Each row is a point on a tangle of strands that fork, close into loops and nearly touch. The rows are in no order.
(in the rows, 128 means zero)
Points whose rows are less than 112 apart are linked; no others are. Some points are linked to none.
pak: [128 143 160 191 111 112 114  86  87 118 115  77 123  88  89  92  74 147
 119 103 115 159 144]
kevi: [175 163  82 116 144 120 103 132  87 130 171 124 161  84 103 141  81 141
 142 126 175 127 100]
veleg: [122 158 116 135  68 121 121 145 155  90 127 109 142  88 161 128 129 184
 188 188 113 140 134]
Mef: [ 88 105 157 168 112 134 127 135 211 140 102 119  59 133 163 132 138 118
 109 156 102  78 151]
gedal: [157 181 114  74 131 101 158 130 117  97 104  74 195 121 138 129  69 132
 119 120 127 121 132]
sivo: [115 109 128 164 122 134 112 126 163 161 126 143  81 133 151 138 150 133
 125 148 119  86 119]
Litez: [121 191  84  98 122 148 119 149 159 123 115  94 159 131 145 135 155 127
 162 152 187  53 197]
Bizi: [114 108 111 152 116 136 149 155  85 119 161 178  83 134 163 169 106 158
 111 176 121 161  74]
zesa: [123  81 146 155 169 147  98 110 147 180 132 142 105 152 109 120 153  79
  90  89 133  68 137]
pugar: [143 111 130 120 123 113 183 146 160 100 103 167  80 145 154 170 130 117
 115 125  75 218 121]
bubid: [127 175 126  80 126 108 152 122  70  93  96  83 181 120 116  91  86 142
 146 110 127 172 151]
nezu: [197 120 109 140 141 123  76 117 149 131 158 128 179 106 127 127 121 112
 156 112 121  83 131]
Zarel: [145 110 126  87 149 118 104 142  86 123 161 139 185 132  98  88 175 120
 157 116 166 144 126]
Vel: [153 118  93 100 164 127 150 148  92 146 146 173 115 143 122 154 128 105
 117 118 144 143  95]
notap: [148 133 112 143 118 118  91 135  73 124 185 126 165  89 100 108 115 162
 155 151 163 113  91]
raz: [140 136 149 119 110 113 150 101 182 102  86  96 126 115 134 139 109 120
 131 105  79 193 146]
Letim: [101 148  92 174 118 169  91 137 123 161 159 144  80 102 111 135 160 172
 164 152 176 149 128]
metof: [135 197  82 128 112 152 104 134 141 118 127  79 169 109 124 130 117 152
 159 153 187  59 178]
mepav: [156  76 169 115 170 116 141  97 104 141 126 153 127 149 122 138 133  90
  88  63  83 170 109]
gidis: [146 102 143 148 126 111 105 134  52 129 190 133 167 101 104 111 113 154
 117 145 151 113  72]
zupum: [135  91 148 136 154 124 148 141 129 139 137 210  80 178 149 131 174 101
 109 120  93 135 115]
puse: [ 81  83 163 119 154 129 169 159  56 127 165 184 110 198 130 122 176 123
  94 134 135 161 102]
sil: [131  83 171 174 125 137 117  86 164 119 120 145  87 140 139 122 165 118
 110 104  53 160 125]
riri: [160 139 134  70 142 115 124 113 147  98  81 115 185 147 137 111 144  98
 153  94  89 151 165]
Fal: [ 77 163 123 122 119 137 123 139  55 143 146 101 160 116  81  81 125 160
 136 138 198 126 127]
puf: [124  91 139 163 113 127  96 117 121 142 156 115 148 115 146 117 100 147
 102 155 124  33  91]
Tege: [176 117 103 142 132 137  79 126 174 129 137 134 156 112 146 129 156 121
 172 130 117  80 154]
rer: [121 147 128 178 153 150  95  87 126 172 130  98 110 111  65 109 116 116
 112  71 165 141 166]
vozez: [ 76 118 157 148  87 139 143 137 149 112 107 148  71 151 171 115 172 164
 139 177  86 139 125]
levo: [119  92 144 104 177 123 122 131 114 176 130 149 141 175 103 108 170  75
  97  88 160  79 128]
kuga: [149 134 148 160 107 113 126  99 202 104 112  79 129  96 123 144  84 120
 120 110  91 139 151]
rezu: [149  93 166 171 112 110 136  92 135 128 140 122 110 102 151 161  68 146
  76 141  81 118  83]
guti: [ 87 155 127 128 156 161 109 108 123 171 103 106 118 146  73  98 159 104
 123  74 175 144 187]
setov: [157 142  85 148 126 138 119 127 153 121 138 141 108  95 120 160 123 141
 160 119 126 211 135]
Kubeg: [107 108 136 173  81 130  93 123 129 127 143 104 135 104 158 104  97 177
 128 186 114  54  99]
Tetu: [126 155 124 126 108 114 174 151 211 145 132 112  92 105 139 194  83 113
 122 125 136 112 121]
dum: [117 141 140 132 122 141 104 107 137 122 106  91 169 135 107  83 134 126
 142 115 131  99 165]
Diriz: [132 174  97 115 123 145 137 151 209 129 108  97 135 127 149 162 148 104
 159 135 167  61 208]
Taso: [ 86 120 143 166 133 156 137 108  82 148 140 130  85 128 104 133 121 151
  94 114 144 173 116]
lol: [167  75 156 128 123 117  96 125 107  93 163 157 178 135 131 100 183 129
 161 120  72 161 102]
Nep: [133 108 123 175 110 146 116 132  69 112 192 164 112 110 135 147 116 176
 131 154 124 180  69]
fipe: [145 139 141  75 131 103 151 110 159  93  72 114 152 145 138 123 137 107
 146  90  69 193 156]
Nafun: [143  93 155 128 129 113 108 100 133 100 111  92 188 131 138  93  88 112
  96 114  83  53 123]
bota: [ 98  78 155 125 154 132 134 144  70 129 173 160 135 170 115 112 191 126
 116 125 145 167 104]
zosu: [147 178 111  85 143 114 155 123 147 118 104  82 160 124 131 152  88 116
 111 106 145 117 142]
lan: [121  87 146 121 142 130 104 153  87 135 183 152 154 150 112  97 204 136
 144 135 155 133 101]
buzal: [154 118 117  79 177 119 131 129 123 157 120 147 157 170 117 125 152  72
 116  92 149  63 126]
sitiv: [148 134 117  91 135 140  85 129 119 113 142 139 192 130 107  89 192 117
 196 121 144 128 166]
Verad: [139 158  96  96  95 121 117 157 128 105 138 125 161 108 164 133 137 165
 181 196 136  90 117]
ruz: [164 136 122  70 154 128 107 126 136 113 109 149 184 148 127 111 188  88
 180  99 116 128 175]
gikub: [158 108 133 166 156 127 108  89 137 171 146 119 108 111 113 162  77 102
  67  95 135  92 105]
gafab: [136 163  65 141 126 140 137 157 174 156 143 143  84  92 129 191 118 141
 165 134 176 173 135]
Mefo: [ 83 126 121 174 124 172  97 144  92 169 175 149  88 124 112 117 182 161
 151 150 175 127 116]
kofu: [148  72 163 129 147 115 103 108 120 139 135 110 186 142 119  96 110  95
  91  90 113  55 116]
pir: [ 61 130 123 135 115 152 125 148  65 156 162 131 119 133 100 104 159 165
 124 159 200 121 109]
dip: [142  89 175 172 119 125 103 100  96  98 155 140 146 120 114 100 145 145
 137 109  80 192 110]
mados: [141 113 114 130 135 127 107 142 183 147 114 146 122 143 156 126 168 105
 151 137 117  67 155]
nepep: [ 71  99 181 158 102 153 146 107 110  93 115 149  83 167 160 111 172 161
 118 155  68 174 117]
lidoz: [ 96 153 160 172  87 120 118 100  80  98 108  78 135 100  89  71  93 171
 139 134 122 164 143]
tivut: [132 124 106 138 104 118 158 158 136 119 140 158  87 112 168 170 114 160
 139 173 112 152  90]
pepi: [ 92 160 104 106 114 130 184 153 167 123  92 129  83 135 132 155 125 130
 134 143 143 181 148]
Kade: [148 146  80  65 117 119 124 169 103  96 143 157 158 121 155 131 142 152
 186 179 143 115 106]
Ped: [108 126 131 163 101 116 151 182 162 125 130 179  69 129 191 149 162 170
 149 187  94 125 109]
Tanif: [149 156  68  30 158 130 154 166 104 107 102 154 152 146 130 141 135 103
 162 122 152 170 138]
lib: [ 64 161 117 112 136 165 141 122 114 154  92 124  99 156  95 108 168 125
 131 113 167 164 165]
Gezo: [108 166 108  86 142 131 138 135  73 144 130 105 167 134 101 109 114 133
 124 125 182 108 129]
litig: [159 149 123 177 152 137  90  81 154 151 117 110 116 101  78 123 115 110
 132  67 131 173 170]
lin: [127 203  79 119 114 137 129 135 136 121 131  91 143  92 112 143 101 159
 159 151 181 132 151]
madag: [ 94  98 175  98 130 126 144 113 116 121  87 130 131 175 133 101 158 106
 103 121  95 112 125]
nopon: [132 113 157 114 113 104 140 108 158 100  97  93 158 133 163 119  87 119
  90 136  84  73 115]
Pesed: [150 133  81  51 129 123 140 182  97  88 127 182 147 141 147 129 157 131
 176 159 135 166 111]
Gutak: [162  95 126 128 141 119 163 142 128 107 129 197  91 157 160 161 148 109
 115 124  70 189 102]
radev: [ 96 165  99  97 123 137 155 142 135 128  90 131 111 149 120 130 150 132
 147 137 147 160 155]
Gif: [148 100 160 162 141 121 131  83 118 148 137 128  99 107 127 164  70 124
  62 108 102 134  93]
gaba: [105  90 176 192 105 149 106  97 114 108 148 142 103 131 136 110 163 162
 127 131  70 173 110]
luseb: [123 134 129 177 149 142  85 104 105 173 154  97 141 109  63 100 117 118
 116  89 184 101 150]
Tero: [110 135 124  56 117 121 162 147  51  90 103 118 177 137 130  98 107 141
 131 123 116 198 119]
Taza: [103  84 177 154 161 143 128  94 139 163 116 146  69 165 114 131 142  86
  62 100 115 102 128]
kes: [128 184  78  54 144 136 146 145 132 119  93 136 153 143 121 139 154 111
 167 126 163 158 179]
mam: [119  77 181 139 171 135 143 104  91 161 145 155  95 159 110 141 138  96
  68  79 116 145 108]
pez: [121 190  88 133  97 138 114 131 112  99 128 102 141  85 101 115 104 174
 182 151 155 193 155]
sape: [108 125 151 119 142 108 169 125 168 150 102 113  76 143 148 159  80  92
  54 136 133  64 115]
supo: [149  62 169 161 129 133  92  93 166 123 119 151 122 143 139 100 169 103
 125 103  53 122 130]
duvu: [145 131 151 191 112 117 104  87 141 107 110  71 135  93 107 103  68 139
 116 114 105 109 152]
doveg: [120 109 121  80 127 128 162 162  29 107 137 149 149 142 138 129  97 140
 108 138 136 183  85]
merum: [ 99 162  79 161 115 156 124 163 153 156 138 147  62 103 139 157 160 165
 171 165 167 156 141]
tivud: [114 143 133 128 139 114 174 145 213 159 113 124  57 134 132 171  94  81
  79 121 146  82 140]
nuvi: [163  94 170 115 151 108 129  86 129 122 107 123 145 134 132 120 110  95
  94  74  59 151 121]
seg: [128 152 108  97 138 124 123 132 100 141 136 103 167 137 122 129 104 125
 111 139 174  46 106]
Tof: [115 170 119 107 120 124 168 179 228 136 107 116 103 136 155 161 126  96
 140 140 154  40 184]
Voza: [178 128 103  66 182 105 147 136 121 152 119 158 149 154 134 154 124  72
 112  93 137 102 112]
nisi: [101 175 127 145  86 134 119 117  99  97 104  89 142  98  95  79 117 177
 170 147 139 167 150]
mok: [158  69 165 133 121 120  93 119 133 110 131 153 168 147 145  96 179 113
 144 125  64 114 110]
dul: [170 155  92 152 141 141  96 104 155 130 132 129 128  87  90 145 132 125
 167  92 137 202 169]
tovo: [170  86 157 120 149  97 107 121  76 141 171 126 192 117 112 105 110 110
 101 104 131  91  87]
gem: [106 137 115 123  93 127 192 163 178 105  97 147  70 127 142 173 120 127
 137 134 109 221 139]
sif: [153 156 101 126 131 116 156 125 153 139 134 104 125  98 129 175  66 124
 105 119 148 138 114]
siga: [113 129 139 172  64 130 101 124 119 104 135 109 142  98 146  92 122 195
 162 187 106 115 108]
radet: [119 106 169 111 122  98 160 110 159 119  96 109 116 147 162 144  80 105
  57 143  83  72 104]
zupe: [196 117 100 154 164 122  89 104 139 163 163 132 146  99 112 158  94 107
 115  96 138  93 107]
lak: [ 79 110 170 162  91 127 142 129 209 122 102  89  71 114 157 139  99 125
  89 165  93  76 133]
nel: [ 89 150 128 117  98 113 168 162 161 143 114 114  90 134 173 147 104 143
 117 192 149  55 116]
Lomig: [131 118  89  99 141 142 148 160  65 119 141 165 112 144 128 151 117 121
 123 119 145 208  98]
fepi: [ 94 176 112  92 118 116 177 168 176 149  97 118  99 154 154 144 113 119
 112 169 174  42 148]

A tip is a point with one link. Name the tips that can be reached along the links from each point below, in the order of the rows.
Tetu: kevi, nuvi
pir: zupum, puf, luseb, seg
lidoz: puse, nel
nepep: Nep
Gif: rezu, lak

Name the points in between on the shortest way along the links from the first point to the second, in order.
nopon / sif: radet, sape, tivud, Tetu
sif / mam: zosu, gedal, bubid, Tero, doveg, Lomig, Vel, Voza, buzal, levo, zesa, Taza
puse / lin: bota, lan, Zarel, sitiv, ruz, riri, fipe, raz, kuga, duvu, pak, lidoz, nisi, pez
Mefo / guti: Letim, merum, gafab, setov, dul, litig, rer
gaba / Bizi: nepep, vozez, Ped, tivut
zupum / Pesed: Gutak, pugar, gem, pepi, radev, kes, Tanif
